Points, in no order, along strands that fork and pass close to each other.
In the rows, 128 means zero.
Two points are linked if the straight distance between their rows is under 128. Some points are linked to none.
j219: [101 130 150 119  96 103  97 151 137 105  94 145 174 143 141 151  94 105
 167 134  81 107  99 110 127]
j665: [149  97 157 121  50  79  93 150 164 136  96  98 168 171 149 142  98 154
 153 144 121 112 167 170 101]
j391: [106 189 102 122 142 143 146 140 126 123 116 142 153 113 146 116 116 131
 128 168 108  55 108 120 109]
j809: [126 131 130 134 114 139 120 146 105  65 106 122 183  88 136 140 139 164
 117 100 130 101 120  83  76]
j345: [ 69 137  55 149 142 167 111  60  67 107 129 105 153 150 158 104 148 134
  59 143 163 144 128 109 147]
j611: [127 119  98 123 132 155 154  55 131 136 101 102 118 163 161 105 151 146
  79 132 190 175 165 115 159]
j919: [112 127 126  73 168 132 152 148  79 125 136 127 139 147 115 105 132 168
 146 135 123 134  85 141 124]
j517: [136 108 167  83 101 130 144 157 130 161  92  95 119 128 108 134  99 163
 175 168 136 113 127 206 137]
j310: [121 132 118 127 194 118 121 144 130 111 142 147 118 120 120  94 102  90
 128 109  75 102 124 111 162]
j582: [124 133 173 104 126 124 139 173 134 115  88 134  90 170 110 120 142  66
 172 149 145 135 155 112 166]
j316: [100 141  83 164 143 114  84 169 100  89 178 153 189  71 140 121 111 132
 157 117  50  90 127 132 109]
j160: [121 118 127 107 206 141 148 112 120 117 138 121 100  72 106  79  79 115
 126 128  99  99 116 152 152]
j274: [170 133  88 134 172 139 106 135 113 145 166 141  99 112 117 135 131 137
  73  82 123 134 145 132 135]
j910: [106 139  89 134 113 151 121 148  85  73 157 169 182  83 159 134 121 156
 150 144  55  84  89 120 131]
j386: [119 163 110 152 112 121 104  71 107  66 113  94 139 173 184 122 133 114
 121 151 163 114 143  86  84]
j758: [107 152 105 124  92 136 135 131 128  97 147 172 167  68 148 134 113 149
 162 169  22 101  90 156 154]
j134: [ 71 168  92 118 114 170 195  81 124 103 133 150 136  85 143  91 132 127
 154 200  87 129  64 129 161]
j562: [115 127  73 121 140 135 127 113 103  95 150  85  97 174 123 113 150 120
  99 129 138 182 104  90 147]
j27: [147 124 132 130 144 112 152 134 188 129 107 118 115 149  91 123 157  85
  74  93 157 145 144  91 145]
j691: [147 144 119 129 146 139  99 115 112 126  96 115 123 115 118 136 103 139
 159  91  98 159 128 143 111]
j347: [ 98 160  74 119 205 122 112 124 123 116 136 153 136 156 135 108 114  81
 106 133 104 117 117 112 153]
j559: [141 113 168 111 189 153 162 144 121 158 129 143  79  93 103  84  83 135
 113 136 160 119 141 137 161]
j628: [174 114 154 114  79 103 116 122 125  85 126 123 132 171 167 157 163 153
 144 107 151 156 119 105  74]
j450: [133 140  95 124 131 153 144 121 123  96 114 109 163 122 137 124 154 152
  97  90 152 151 140  89  78]
j203: [ 85  82 140 152 102  76  80 198 137 176 131 148 167 145 111 139 107 148
 154 107  92 154 120 135  95]
j991: [119  70 144 182  68  78  88 194 132 195 176 137 111 147 116 133 110 143
 157 110  92 154 139 164 121]
j436: [ 90 112 115 106  83 142 135 129 149 129 110 135 163  58 129 126  70 160
 158 181  69  89  95 189 131]
j713: [125 130 129  89 159 172 158  68 126 154  99 118  79  74 117 130 108 126
 135 108 165 173 126 155 118]
j746: [136  93 119 172 111  83  79 187 103 172 202 153  98 115 108 155 149 136
 155  81  74 140 126 153 113]
j578: [115 126 178 167 145  85 103 168 118 159 137 127 110 136  80  99 102 106
 149 134 115  92 141 149 159]
j954: [ 81 106  58 158 129 147 113  91  88 101 118 150 120 161 183 132 162 111
  55 105 187 151 131  84 120]
j66: [143 121 132 106 162 144 152  99 114 130 102 139 146 118 125 124 125 118
  90 102 154  78 126 106 151]
j701: [163 107 127 139 185 133 142 143 132 189 166 152  72 100 104 101 115 135
  76  95 143 111 145 164 168]
j732: [154 112 214 123 148 134 153 160 121 162 128 155  73 102  83 113 122 123
 138 135 158 137 157 127 174]
j516: [ 91 109 122 125 127 138 147 137 118 132 118 123 147  58 106 109  99 165
 152 124  87  86  98 163 101]
j804: [146 110 167 127 175 111 145 128 157 152 114 148 127 139 102 116 115 108
  58  86 171 127 153  89 172]
j650: [155 115 117 135 149 119 109 161 145 191 186 174  79 132 132 158 163  79
 142  89 111 147 160 108 142]
j807: [152  88 132 159  77 118  92 167 105 117 134  95 146 105 110 149 101 189
 131  98  98 108 123 157  93]
j248: [135 143 185 182 141  75  97 153 123 171 152 123 103 144  72 128 110 102
 106 101 143 122 128 127 123]
j914: [ 84 124  69 116 184 172 162  93 162 127  98 138 109 134 167  86  80 129
  80 164 160 128 137 134 202]
j768: [ 79 156  98 116 178 185 172  60 137 121 111 137 104  83 153  86  67 104
 117 191 152 114 122 133 187]
j951: [150  85 209 102 101 122 163 111 126 120  92 109 114  91  93 129 129 132
 150 105 135 131 104 141 125]
j685: [116 108 169 112 115  85  87 187 120 149 110 143 172 157 113 143  82 136
 159 136 100 130  99 135 135]
j569: [ 87 119 130 164 149  85  97 153 109 144 169 122 163 112 106  82  84 153
 164 133  43  90 122 189 141]
j518: [ 69 161  83 142 121 167 129  54 103  87 138 109 141 134 154  89 119 123
 103 162 113 138 114  79 164]
j117: [ 73 156 125  84 140 181 191  96 137 123 107 116 128  77 130  80  96 122
 166 183 133 115 109 141 148]
j416: [136  93 121 116  60 114  90 148 124  81 117 126 236 123 160 168  91 173
 124 154 104  94 136 139 100]
j323: [144 166 125 119 152 115 108 108 129 146 110 140 129 180 140 164 166  85
 140 109 146 188 134 116 118]
j542: [108 118 128 118  69 120 108 110 129  70  95 120 184 150 166 160 117 135
 155 147 102 125 105 118 122]
j319: [131 109 113 148 104  64  87 174 129  83 149 106 161 128 129 191 140 110
 148 108 150 110 138  87  49]
j801: [124  96 124 134 180 106 119 173 134 156 144 157  90 122 127 103 129  64
 149  84  87 138 166 115 164]
j574: [103 120 107 118  72 155 163  97 124  86  97  99 174 118 138 122 145 139
 169 161  84  99 111 124 144]
j121: [ 99 137  72 110 193 136 131  91 120  82 132 122 104 152 117 105 106 110
  69 128 129 167 101 116 164]
j915: [171 142 142 116 126 188 151  88 131 148 116 137  64 113 120 154 172 123
 146 115 137 174 109 164 130]
j362: [114 169 158 132 124 127 152 131 134 133 126 137 138  87 107 106 102 112
 150 183  87  40  98 145 164]
j754: [165 107 241 106 107 134 164 141 146 135 110 128  89 111  83 127 146 130
 165 141 148 150 139 148 140]
j402: [ 98 192  76 126 127 124 136 128 127 121 128 139 183 157 151 132 144 110
 133 170 130  83 123  88 111]
j377: [195 150 180 115 126 144 152  82 172 122 136 131  88 172 138 128 168 122
 105 131 185 169 132 109 116]
j415: [179 146 154 122 146 172 154 117 185 153 153 148  71 148 105 144 141 123
  94 140 168 178 153 123 179]
j855: [179 138 116 128 123 126 148  74 142 113 134 100 101 176 160 121 171 131
  90 125 190 141 165  91 137]
j992: [ 78 164  72 113 162 169 165  79  97  71 159 134 136  93 138  97 120 132
 126 173  72 115  67 154 138]
j661: [147 123  80 113 165 139 146 140 182 152 142 130  76 164 143 121 134 129
  71 133 170 171 167 127 197]
j867: [155 119 181 133  90 107 119 174 133 189 120 127  84 128 105 148 109 167
 152 146 133 136 124 196  97]
j600: [114 126 160 102 139 147 165 117 135 102  66 118  88 143 118 109 141  86
 165 154 145 160 131 136 156]
j800: [121 107  91 119 129 118 117 171  95 128 128 143 129 130 153 139 147 107
 147  97 110  90 131  88 106]
j148: [ 89 177 119 148 114 167 139  44 118  96  88 130 140 138 186  98 114 114
 109 171 142 123 121  75 122]
j869: [128 108 131 155 108 127 125 154 111 156 136  95 135  84  91 108 124 190
 129  97 119 110 130 160  86]
j684: [186 144 112 135 137 112 109 162 129 146 176 143 113 148 146 173 170 129
  94  94 174 134 137  76  65]
j739: [122 118  67 110 191 131 150 136 159 148 130 134 113 143 146  96  97 137
  67 125 134 107 172 140 201]
j435: [190 141 124 154 146 129 112 146 129 160 173 142 102 107 125 159 147 155
  69  69 162 125 151 115  90]
j918: [178 139 187 149  87 146  99 151 149 185 164 128  77 122 111 150 141 142
 156 129 104 145 136 163 126]
j86: [102 130 120 126 103 153 156  80 105  98  77  85 123 146 136 117 155 109
 149 133 132 139 122 132 138]
j130: [139  95 155  83  78 106 119 135 133 126  85 110 161 151 143 152  79 174
 141 181 131 106 113 199 113]
j943: [160 133 125 118 117 150 164  92 136 123 120  97 148 119 123 135 179 185
 120  93 173 165 134 130  80]
j374: [154 140 114 122 101 187 146  62 117 138 134 126  89 126 127 156 189 156
 124 116 158 189 116 157  89]
j978: [150 145 180 154 113  71 110 163 156 183 144 139 120 152  98 158 162  99
 137 105 155 135 135 124  75]
j887: [149  96 195 163  63  53 102 162 156 153 130  91 138 166 120 129 117 153
 144 128 137 100 159 147 103]
j231: [153 173 154 133 117 107 101 138 179 172 143 146 122 168 112 177 183  89
 149 119 150 171 146 144  94]
j167: [162 119 115 162 127  69  91 162 138 119 180  99 148 114 127 176 159 111
 128  80 165 132 160  61  69]
j601: [115  99 130 155  77 127  86 179 103  77 114 123 211  85 138 167 103 169
 129 116 113 108 127 134  84]
j122: [184 130 146 115 127 145 106 160 122 181 148 152  89 139 147 146 151 136
 172 102 106 163 137 117 143]
j399: [137 149 110 116 149 137 108 117 124 129 131 114  83 184 130 133 151  89
 135 133 133 208 127 113 154]
j21: [ 94 135 175 163 115 102 108 151 108 143 146 144 162 104  89 112  80 130
 161 162  72  61  98 168 169]
j408: [121 176 109 128 121 105 117 116 143 107  99  86 165 170 159 134 145 111
 142 149 156  96 150 115  91]
j825: [147 120 190 103 123 122 150  85 117 105  85 133 154 104  99 125 125 132
 121  99 148  98 102 111 114]
j64: [121  67 120 128  72  55  93 179 137 110 122 126 187 141 154 192 147 105
 160 137 138 108 148 112  61]
j17: [ 96 124  87 114 127 167 182  66 131 109  89  88 121 139 130  89 156 122
 102 140 162 133 150 131 158]
j722: [153 133 156 131 153 172 151 130 185 178 192 167  87 122  60 129 160 112
  88 127 130 170 122 149 162]
j911: [127 106  85 140 127 117 116 103  99 102 133 138 136 163 189 162 189  94
 114 101 196 159 149  59  87]

A fork is a point with three links, a tip a point with one. Leave the first point through the second and follow the links. Name the first fork or tip that comes.
j345; j518 | j21
j64; j319 | j559
j310; j801 | j887
j887; j665 | j310
j362; j391 | j911
j992; j134 | j415
j316; j910 | j601

A fork is a point with three links. Follow the links from the first point to the second and name the forks in between, in order.
j569; j148 | j21
j134; j746 | j415 j86 j542
j754; j21 | j559 j310
j310; j64 | j559
j867; j21 | j310
j943; j377 | j601 j542 j86
j722; j542 | j415 j86
j377; j416 | j86 j542
j231; j825 | j310 j559
j582; j914 | j86 j415

Name the points in between on the shortest way along the links from the first point to the second, in order.
j910; j542 | j758 j436 j516 j869 j807 j601 j416
j148; j650 | j386 j408 j402 j391 j362 j21 j578 j248 j978 j231 j323 j399 j562 j121 j347 j310 j801
j758; j713 | j436 j516 j869 j807 j601 j809 j450 j943 j374 j915
j732; j867 | j559 j160 j310 j801 j650 j122 j918
j739; j915 | j661 j415 j377 j855 j611 j17 j86 j574 j542 j416 j601 j809 j450 j943 j374
